Each scene shows the same named points in several views. A view is turned or mirrored, and shifted as a whole, has a little noise and may leave points out.
(in the rows, 128 means zero)

Scene 1
View 1
Kemu: [117 106  78  99 157 167 129 165 123 141 190 118 184 123 149 124 108 103
 126 126 150 180 120 179 125 118 145 107  93 122  89 106 131 102 169 106
 147 126 118 184 103 105 158 110 122 111 155 121 159 130 164 150  79 145
 142 131 130 106 109 145 122  85 167 140 193 142 170 129 159 101  84 166
 135]
milu: [132 124  86  83 132 158 120 154 147 159 162 112 199 121 121  78  62  87
 147 113 146 187 130 170 111 144 142  98  57 141 122  83 117 116 148  97
 111 137  81 187  86 127 160  99 109 102 167 149 158 107 155 123  99 113
 120 137 124 111 114 142 102  78 148 143 151 138 169  99 133  79 108 161
 143]
Gigu: [101 112  70 107 141 161 148 147 138 134 191 124 180 136 131 107 133 101
 139 116 159 162 132 170 115 124 136 119  89 138 120 117 110  93 152 113
 123 149 113 174 101 113 145 119 126 101 160 122 144 130 150 141  81 137
 124 130 129 103 121 149 121  86 164 138 188 152 155 124 165 111 107 153
 139]
zeg: [153 101  98  93 145 147 173 118 133 143 164 122 175 161  85 161 151 111
 126 144 184 137 100 150 119  54 179 168 124 114 133 100 117  95 134 103
 130 148 130 163  87 136  97 129 142 114 182 102 157 137 130 137 115 126
 119 122 116 120 104 133 107  98 160 115 161 132 115  93 170 148 148 145
  97]
zono: [188 114 133  76 143 144 125 143 138 170 128 113 215 125  93 120  69 111
 124 132 166 177  85 154 128  89 181 117  77 134 134  59 128 124 148  80
 100 135  83 182  85 143 110 101 124 101 190 127 166 105 151 111 125 101
 133 140 119 130  96 125  79  66 156 126 157 111 148 103 150  98 123 172
 123]
subis: [115 130  84  93 135 140 126 151 139 149 169 126 183 132 116 101 117  98
 127 111 169 168 128 173 103 113 141 130  88 144 111  91 104 102 140  98
 128 143 103 170  91 130 149 115 127 108 181 136 141 121 158 141  92 123
 129 127 127 112 112 137 121  81 162 145 164 137 147 103 162 112 115 169
 125]
manok: [171  81  89  97 148 172 184 113 136 146 161  94 201 146  86 151 102  98
 145 138 141 148 118 135 138  70 187 135 105  98 146  86 135 114 148  87
 124 139 117 181  81 131 125 114 131 133 163  95 160 138 127 135 110 124
 125 126 105 126  88 159 103 102 149 105 157 112 138  74 165 134 141 152
  87]
kamuf: [134 100  98 106 148 167 147 153 135 144 176 121 191 129 134 118 106 112
 142 132 158 173 111 163 128 128 150 102  83 137 123 106 127 102 159 116
 105 144 100 184 105 108 131 113 117  85 152 120 167 126 150 125  98 131
 120 140 128 104 116 144 100  77 165 129 193 146 166 139 145  90 101 147
 153]
geg: [135 119  93  79 140 152 131 144 130 151 170 122 167 141 116 123 115 107
 134 134 178 169 106 175 112 101 151 143 101 123 112  97 116 106 144 110
 132 137 114 166  87 134 121 121 125 104 184 133 168 118 153 129 116 124
 119 126 129 112 117 119 108  92 153 139 152 144 139  98 140 110 124 145
 122]
Riban: [179  80 104  85 164 177 151 134 107 152 170  90 184 133 121 168  96 114
 135 160 148 173  92 159 141  75 184 125 109  78 110  94 158 119 168  99
 151 120 132 187  87 119 118 109 123 122 157 103 193 136 147 135 109 140
 133 130 112 125  89 138 100  90 147 115 167 118 151  89 136 119 108 154
 104]
kep: [101 113  77 111 137 164 145 156 151 139 186 123 192 128 140  84 108 101
 156 108 155 169 137 167 117 158 127  90  67 157 126 116 110  92 156 117
  92 152  85 183 109 101 155 114 116  78 148 132 152 120 155 127  87 129
 113 142 131 101 129 153 108  76 169 140 196 158 174 144 148  81  97 143
 168]
ruguv: [220  79 143  68 153 166 165 118 127 167 136 101 183 144  86 164  82 131
 161 179 169 167  59 145 141  74 199 141 101  91 151  91 156 128 147 117
  88 132 102 183  79 137  64 122 122  79 172 118 216 118 126  89 173 107
  96 143 107 126 102 116  62  89 131  99 138 125 131  91 103 102 145 100
 124]
fiva: [151 111  93  77 138 155 144 132 131 151 162 107 176 143  99 128 101  95
 139 136 160 165 114 159 116  83 163 148 105 106 118  89 122 113 137  99
 140 131 116 171  79 137 127 115 123 123 180 126 167 123 143 133 118 125
 118 124 114 120 100 133 107  95 143 127 138 133 133  75 140 118 141 152
  98]
Mal: [150 138 101  66 130 148  93 159 131 170 152 121 179 120 120  91  73 100
 135 127 174 190 100 183 107 123 145 128  77 134 105  79 113 123 143 100
 122 129  83 173  83 141 126 105 114  89 191 157 173  99 165 116 126 107
 123 133 133 117 117 110  98  75 144 146 138 139 148  99 121  80 116 156
 135]
runi: [ 94 118  56 101 131 165 142 148 152 137 197 116 175 132 132  76 101  83
 166 109 148 170 154 173 105 159 119 111  69 145 123 111 105 100 141 119
 118 149  90 176  95 115 162 118 109  96 151 145 155 118 148 130  91 128
 109 130 125  97 128 151 119  91 150 142 160 165 167 107 134  86 119 131
 154]
Dizis: [101 158  62  78 107 131 124 139 165 156 153 123 194 134  84  50  92  63
 138  80 158 160 164 163  84 127 132 142  69 160 134  67  77 113 108  79
 123 155  74 164  68 151 175 103 119 130 209 156 108 105 149 141  93  95
 126 120 118 115 113 144 117  86 148 152 120 133 138  60 166 113 154 184
 106]
fepi: [170  96 120  88 152 154 153 131 119 150 154 116 187 142 100 163 128 123
 126 153 184 159  81 160 129  65 182 146 117 112 126  97 135 109 153 105
 121 135 124 174  87 127  91 123 134 100 175 108 172 129 140 126 129 123
 125 131 122 123 100 123  97  88 165 120 168 122 133 110 155 126 129 148
 110]
View 2
fiva: [ 93 141 102 122 148 134 105 120 134 142 115  99 144 116 112 106 137 155
 136 150 116 132 146 116  96 121 107 133 137 132 111  95 144 129  97 140
 117 125 132 129 108 115 102 129 128 129 112 140 116 152 157 124 117 119
 153 148 102 144 112 128 128 108 129 130 102 104 104 137 146 116 158 125
 114]
zeg: [114 123  72 136 153 158 127 142 139 160 120  88 134  93 122 107 124 159
 130 150  87 132 113 122  86 106 122 155 132 143  99  99 125 132  70 140
 110 142 137 128  96 109  86 128 121 127 111 161 119 147 141 109 123  89
 167 161 137 134 115 107 142  91 109 123  81 129 102 167 130 112 142 129
 119]
kep: [101 165 143 112 144 152  87 128 145  80 152 118 114 113 155 155 182 123
 186 133 139 121 132 123  92 160 122  78 108  94 117 173 183 155 147 180
 147 136 102 166 141 125  84 131 112 156 106 125 124 157 124  76 111 163
 166 136 124 121 146  84 138 133 112 152 108 126 126 140 122 119 182 104
  78]
Kemu: [105 150 121 120 139 147  90  95 170 119 116 132 117 104 152 141 163 131
 185 125 126 123 151  91  94 143 109 104 145 103 103 154 167 132 112 170
 117 135 129 146 159 123  98 143 129 160 103 132 128 150 152 109 114 147
 186 145 120 117 143  98 164 132 112 121 121  99 141 153 139 108 182 122
  88]
ruguv: [ 88 145  84 107 119 129 160 167  87 171 121 143 129 111 117 113 146 165
 108 136  99 172 117 145  94 119  93 147  98 147 149  94 141 115 132 157
  99 176 179 120  76 115  90  91 136 145 105 118  96 143 140 141  94  98
 147 142 119 169  98 119  94  75 128 202 127 118  63 182 157  69 144 122
 182]
zono: [103 168  91  99 155 127 150 135 121 144 123 174 124 118  89 134 135 151
 139 149 132 135 166 152 100 162 110 115 119 143 115 104 163 149 124 168
  90 143 147 172  99 108  93 111 126 139  80 122 115 157 153 120 109 137
 153 158 111 149 121 145 100 103 109 136 123 115  93 138 162  96 150 108
 135]
Dizis: [ 95 165 121 121 185 133  73 115 148  77 153  83 151 136  74 108 134 134
 142 180 145 101 170 148  93 163 131  87 129 118  81 103 161 187 109 135
 144  87  61 180 111 113  98 127  99 108 112 152 128 179 148  90 140 163
 128 155  97 133 113 146 110 137 127  91  76 124 120  70 133 159 163 102
  62]
Riban: [ 91 136  91 115 123 137 115 110 149 177 103 136 139 107 137 116 145 153
 147 131 107 141 160 107  96 111  89 144 144 130 111 121 143 110  99 147
  91 160 160 125 120 126  98 124 144 152  99 138 109 151 165 150 100 111
 182 135 119 136 127 125 154  99 119 146 123  87 113 179 175  85 164 131
 134]
fepi: [112 135  76 120 142 152 144 140 135 163 115 132 125  97 127 122 132 156
 141 137  97 138 123 118  92 119 115 147 127 141 113 102 142 128  86 159
  96 150 162 134 100 107  86 123 127 141  95 140 118 143 144 117 112 102
 173 161 130 136 118 111 133  93 109 138 108 118  98 174 140  89 146 126
 135]
milu: [ 89 174 137 100 153 125  96 116 138  96 139 141 126 132 114 134 163 131
 160 145 147 126 165 131  96 168 106  87 116 112 120 135 179 156 146 164
 128 125 110 166 129 124 102 118 118 145 101 119 116 163 150 108 111 167
 148 139  94 138 129 124 118 133 131 143 120 105 119 115 151 117 174 107
 101]
Mal: [ 94 171 131 101 154 126 121 116 121 108 122 154 117 124 100 129 141 136
 152 139 143 131 152 108 108 164 114  99 120 125 132  91 163 146 130 176
 113 115 147 150 128 112 108 118 122 141 100 103 129 144 152 105 120 158
 137 157  72 154 111 116 100 127 137 140 129 105 102 105 136 109 168 120
 116]
manok: [ 98 127  76 122 136 137 108 133 144 170 124 101 153 118 119  94 140 158
 128 157 105 139 162 145  85 105  94 150 135 138  98 129 141 133  99 125
 103 157 116 139  96 122  83 117 127 136 107 165 101 173 157 138 103 104
 171 130 136 133 121 147 148  93 108 135  92 112 107 169 171 109 152 117
 121]
geg: [103 147 113 121 152 146 112 123 136 125 123 109 125 106 123 120 140 146
 151 139 114 130 128 105  97 138 119 120 129 123 115 102 146 133 103 162
 119 121 142 133 120 110  97 131 122 139 109 128 124 142 149 102 126 127
 154 156 101 140 116 102 127 116 125 137 106 115 108 137 128 108 162 130
 110]
View 3
milu: [ 95  93 103 142  66 121 111  94 114  73 140 124 129 126 133 165  82 130
 111 133 113  95 103 147 154 131 141 123 117  90 109 137 150 131 144 128
 152 149  57 148 145 147 139 116 114 122 131 152 114 114 122 161 115 148
 191 164 129  73 105  99 119 122 182 116 142 162 153 138 133 124  96 142
 109]
ruguv: [174 143 131  83  88  94  38 111 158 105 110  89 121 174 105 169  63 153
 118 144  94  40  99 197 129 160  75 151 125 166 118  98  97 107 176 113
 158 124  96 139  89 140 114 109 206 105 161 164 129 137 103 153 118 175
 149 106  92 100 166 137 155  95 167 102 136 117 105 169 136 141 103 130
 156]
Mal: [109 105 124 126  58 128  86  92 123 101 132 107 128 123 134 162  78 111
 104 140 118  73  99 164 132 150 113 130 118 100 129 141 169 121 150 138
 167 150  71 135 126 140 124 116 117 126 134 173 141 114 106 154 101 160
 210 156 129  86 118  99 126 105 181 114 144 147 155 130 131 110 102 122
 123]
geg: [131 129 116 125  74 111 106 101 122 115 128 109 143 141 130 147 104  95
 127 126 105  84 119 172 128 163 100 134 137 107 133 136 147 123 138 128
 151 157  84 127 121 124 134 125 139 108 135 143 133 116 110 143 127 143
 177 148 110 110 124 113 140 136 185 108 130 132 151 133 108 139 123 126
 114]
runi: [ 96 121  92 138  80 111 139  92  88  67 152 141 152 142 135 141 122 109
 123 124 124 107 123 139 151 131 145 106 139  72  95 138 145 131 142 125
 142 162  70 144 140 137 143 118 106  84 137 152 109 102 124 152 129 131
 167 170 120  98 102 124 102 145 182 118 135 170 138 126  95 133 120 153
  91]
kamuf: [124 107 110 140  84  93 128 102 116  80 132 148 141 139 123 164 100 135
 157 118 111  93 124 159 146 144 142 119 132  85  95 106 154 132 125 132
 134 148  71 146 107 143 139 146 155  99 140 133 117 135 115 147 142 145
 164 151 112  74 123 118 139 143 184 108 122 149 139 159 106 121 117 131
 117]
zono: [130 103 133 121  66 114  80 116 153 103 110 100 112 128 113 183  63 138
 112 131  94  84  96 177 155 149 114 144 108 132 144 116 127 118 137 123
 153 134  57 148 125 152 131 130 164 148 138 153 138 138 118 158 131 160
 203 132 124  65 134  86 158 109 185  94 136 138 148 152 162 129  97 124
 135]
manok: [154 137  99 125 109  97 103 129 150  96 126  95 129 162 119 162  89 117
 132 125  71  92 111 173 168 156  99 162 129 149 138 117  83 128 140 112
 122 132  73 141 145 131 157 115 180 130 118 108  99 134 130 138 135 134
 138 135  85 116 135  98 160 149 196  86 114 109 140 146 143 184 117 146
 116]
kep: [102 108 107 148  78  98 150 101  95  59 139 164 146 135 125 160 119 133
 146 115 126 110 128 147 156 123 162 104 130  57  86 119 158 131 125 125
 140 160  60 149 120 150 139 144 124  83 146 151 118 122 128 159 149 137
 170 157 127  70 102 123 115 146 184 114 129 177 139 146  94 114 118 142
 100]
Gigu: [117 121 106 145  86 101 150 101 104  88 136 143 151 138 130 146 123  98
 152 112 108 114 131 152 146 147 133 122 142  73 116 129 152 134 116 130
 132 162  69 139 128 131 144 142 131  97 134 129 119 122 124 143 150 126
 166 158 115 100 107 115 133 157 188 106 119 151 151 138  96 137 129 138
  95]
subis: [111 117 117 142  70 116 135 107 117 104 132 125 142 127 130 150 111  86
 128 123 100 106 120 161 148 150 119 127 128  91 136 143 154 128 117 124
 145 163  65 134 143 133 145 139 118 123 130 134 132 121 120 143 138 131
 194 161 123  95 107  98 141 149 188 100 124 152 162 127 119 136 123 130
 102]
zeg: [167 159 127 112  97  95 108 129 144 127 111 101 145 161 115 137 114  80
 142 119  75  90 130 190 140 170  74 149 137 140 163 128 105 116 127 111
 131 155  87 125 123 122 142 140 173 113 138 127 132 133 115 129 157 137
 158 131  95 132 139 113 169 154 190  84 114 112 141 135 120 165 140 128
 114]
fiva: [140 134 108 127  84 116  96 110 129 111 131  91 131 144 132 149  93  93
 117 129  88  81 110 172 140 163  89 149 131 128 142 143 119 128 144 122
 143 147  82 131 138 125 142 112 145 124 124 136 121 118 115 141 115 135
 166 146  99 124 132 101 144 132 187 104 128 122 154 131 131 160 117 137
 112]
fepi: [166 137 128 117  89  94  97 116 148 125 108 107 138 150 114 155  94 108
 150 122  86  77 117 189 131 174  88 153 134 134 148 114 130 120 128 124
 140 144  86 132 103 133 135 139 184 121 139 127 135 143 109 137 137 150
 165 132 100 110 146 114 170 136 182  92 120 110 145 148 123 147 123 122
 134]
Dizis: [ 83 121 106 126  61 146 130 126 117  88 143 102 136 126 132 148 114  64
  71 132  95 125 111 144 173 120 113 126 110 108 161 179 117 118 131 110
 157 168  36 137 193 139 146 115  73 141 125 159 124  91 132 155 139 123
 218 167 135 100  87  64 115 136 202  97 135 176 163  95 150 157 114 151
  79]
View 4
Kemu: [157 118 166 120 153 150 123 143 152 149 142 122 131 109 144 132 147  98
 136 122  86 170 156 119 128 111 107 106 164 103 144 154  96 102 114 126
 124  67 162 114 154 155 122 137 177 149 101  91  95 120  80 154 122  94
 112 136 146 160 106 160 114 140 121 156 139 150 147 127 175 134 148 161
 101]
fiva: [150 155 128 108 184 129  87 158 167 115  92 103 140 110 145 149 122 125
 140 116 117 172 175 116 112 109 127 135 133 144 138 159  73  87 134 142
 145  89 133 153 120 152 118 113 159 147 115  78 106 132  88 139 120 104
 106 132 139 129 111 142 140 133 134 152 121 149 121 157 113 168 151 151
 123]
Mal: [167 149 152 124 164 115  64 158 153 131 115  91 149 102 181 128 120 155
 126 106  84 164 188 109 108 121 121 112 173 110 146 171  70  77 115 116
 125  93 150 161 163 187 117 143 169 151 113 111  98 145  82 111 139 100
 118 142 166 122 139 143 143 145  94 166 135 176 127 110 105 166 119 167
 129]
fepi: [128 140 127 101 185 139  78 145 182 122 119 101 148  83 134 132 146 104
 155 112 103 144 167 125 119 112 132 140 121 134 145 160  72  99 140 142
 189 105 127 167 134 181 121  92 162 164 127  98  96 102 101 138 122 122
 115 148 142 118 110 134 137 133 114 149 135 128 138 184 129 151 159 153
  93]
kep: [148 129 159 136 136 157 108 117 151 153 177 114 111  96 155 109 136 127
 135 139  55 184 153 121 136 131  97 117 160 100 120 149 112 103  91 107
 127  95 170 117 148 143 127 162 148 151 110 114 133 130  73 141 107 108
 133 164 152 183 100 163 122 142 110 148 131 157 132  77 148 151 100 180
 101]
ruguv: [127 184 125 106 178  97  65 149 200 120 113 107 183  56 144 112 136 158
 150 105  67 144 197 125 100 135 138 171 108 147 128 159  91  60 124 138
 207 127 121 238 124 206 124  87 132 160 122  86  92 128  93 127 111 147
 112 168 134  87 115 113 160 139 105 146 162 114 137 197  98 212 144 159
  89]
Dizis: [163 164 112 130 180 142  72 152 150 109  79  78  97 147 180 165  92 137
 130 138 122 209 168  93 119 107 111 128 149 137 137 178  51  96 114 116
 104  91 153  94 104 107 110 162 148 138 128 103 133 150 100  91 124  79
 124 128 156 147 119 163 140 138 124 161  86 183  97  65  72 155  90 171
 156]
milu: [167 156 149 136 150 125  97 147 158 142 122 109 133 108 170 128 122 148
 130 123  73 186 181 105 120 123 104 126 168 111 139 171  85  76  93 109
 106  85 168 127 138 153 121 160 152 147 111  94  99 146  83 109 116  93
 114 144 154 142 114 155 133 146 105 155 135 162 131  84 123 164 106 176
 126]
subis: [154 127 145 120 166 154  83 136 149 132 128  91 118 116 160 135 128 115
 134 126 102 173 159 117 125 113 111 109 166 112 141 160  73 113 119 122
 129  88 148 115 148 147 116 142 170 150 117 115 122 129  87 131 132  96
 126 140 157 159 116 160 128 141 113 159 117 170 126 104 128 137 124 162
 118]
geg: [145 134 139 111 176 135  72 146 160 123 123  99 134 105 154 134 126 123
 137 119 105 164 167 118 117 113 126 118 149 125 141 148  80 101 133 137
 150  96 133 151 141 168 116 122 163 151 114 105 117 129  86 145 126 111
 119 143 150 145 123 144 142 134 126 159 122 161 123 147 118 152 144 156
 114]
zeg: [119 142 111  94 200 151  76 145 171 110 105  98 132  95 124 148 136  96
 156 127 127 154 154 128 117 104 134 141 102 150 136 149  68 114 152 155
 194 113 119 153 111 151 116  86 158 162 131  93 122 104 103 145 114 118
 118 141 133 135 103 143 139 126 136 143 119 129 125 185 113 152 161 149
  97]
Riban: [145 152 143 107 173 124 114 161 180 135 106 128 164  94 126 137 146 112
 147 109  97 158 176 120 113 105 126 143 130 139 150 161  89  72 124 146
 153  75 136 168 132 179 121  95 167 159 104  59  66 119  87 150 109 107
  94 131 131 112 101 133 130 137 124 145 160 119 153 196 159 166 179 148
  99]
kamuf: [146 132 153 128 150 147 106 124 167 150 158 114 135  89 147 115 146 117
 147 127  63 166 157 126 128 123 103 124 150 108 133 153  99  96 103 119
 149  95 160 138 151 164 128 134 158 155 113 103 105 119  83 137 111 115
 122 160 149 157 100 151 124 138 104 148 145 143 142 120 153 157 124 170
  95]
Gigu: [148 119 151 120 160 160 105 126 153 139 149 111 115 111 142 133 136 106
 141 135  89 174 147 122 128 112 107 114 149 115 129 142  95 115 118 123
 132  89 152 112 137 138 119 139 163 152 110 103 131 120  84 154 111 100
 126 146 149 179 101 161 122 134 128 150 123 153 126 118 146 140 132 164
 106]
manok: [132 170 109 113 187 135 109 147 190 122  87 123 139 102 123 155 139 104
 163 128 110 179 168 112 118 102 125 170 101 154 142 160  78  79 124 141
 168  92 135 143  92 132 120  98 143 152 121  56  92 109 103 128  94 107
 102 137 123 122  90 139 133 135 136 143 138 113 135 173 127 173 153 157
 105]
runi: [158 139 157 134 144 146 102 133 142 140 150 114 114 119 159 123 119 142
 129 142  75 196 161 119 129 128 100 112 164 116 115 136 114 103 105 112
 106  88 163 127 136 130 121 162 143 143  98 100 145 156  71 153 111  99
 120 156 148 185 108 163 131 137 137 149 121 167 117  88 124 161 108 168
 122]

In a view up to two points have been moved. Name them for each view, in the order of its rows, or write none.
view 1 -> none
view 2 -> Dizis
view 3 -> none
view 4 -> subis
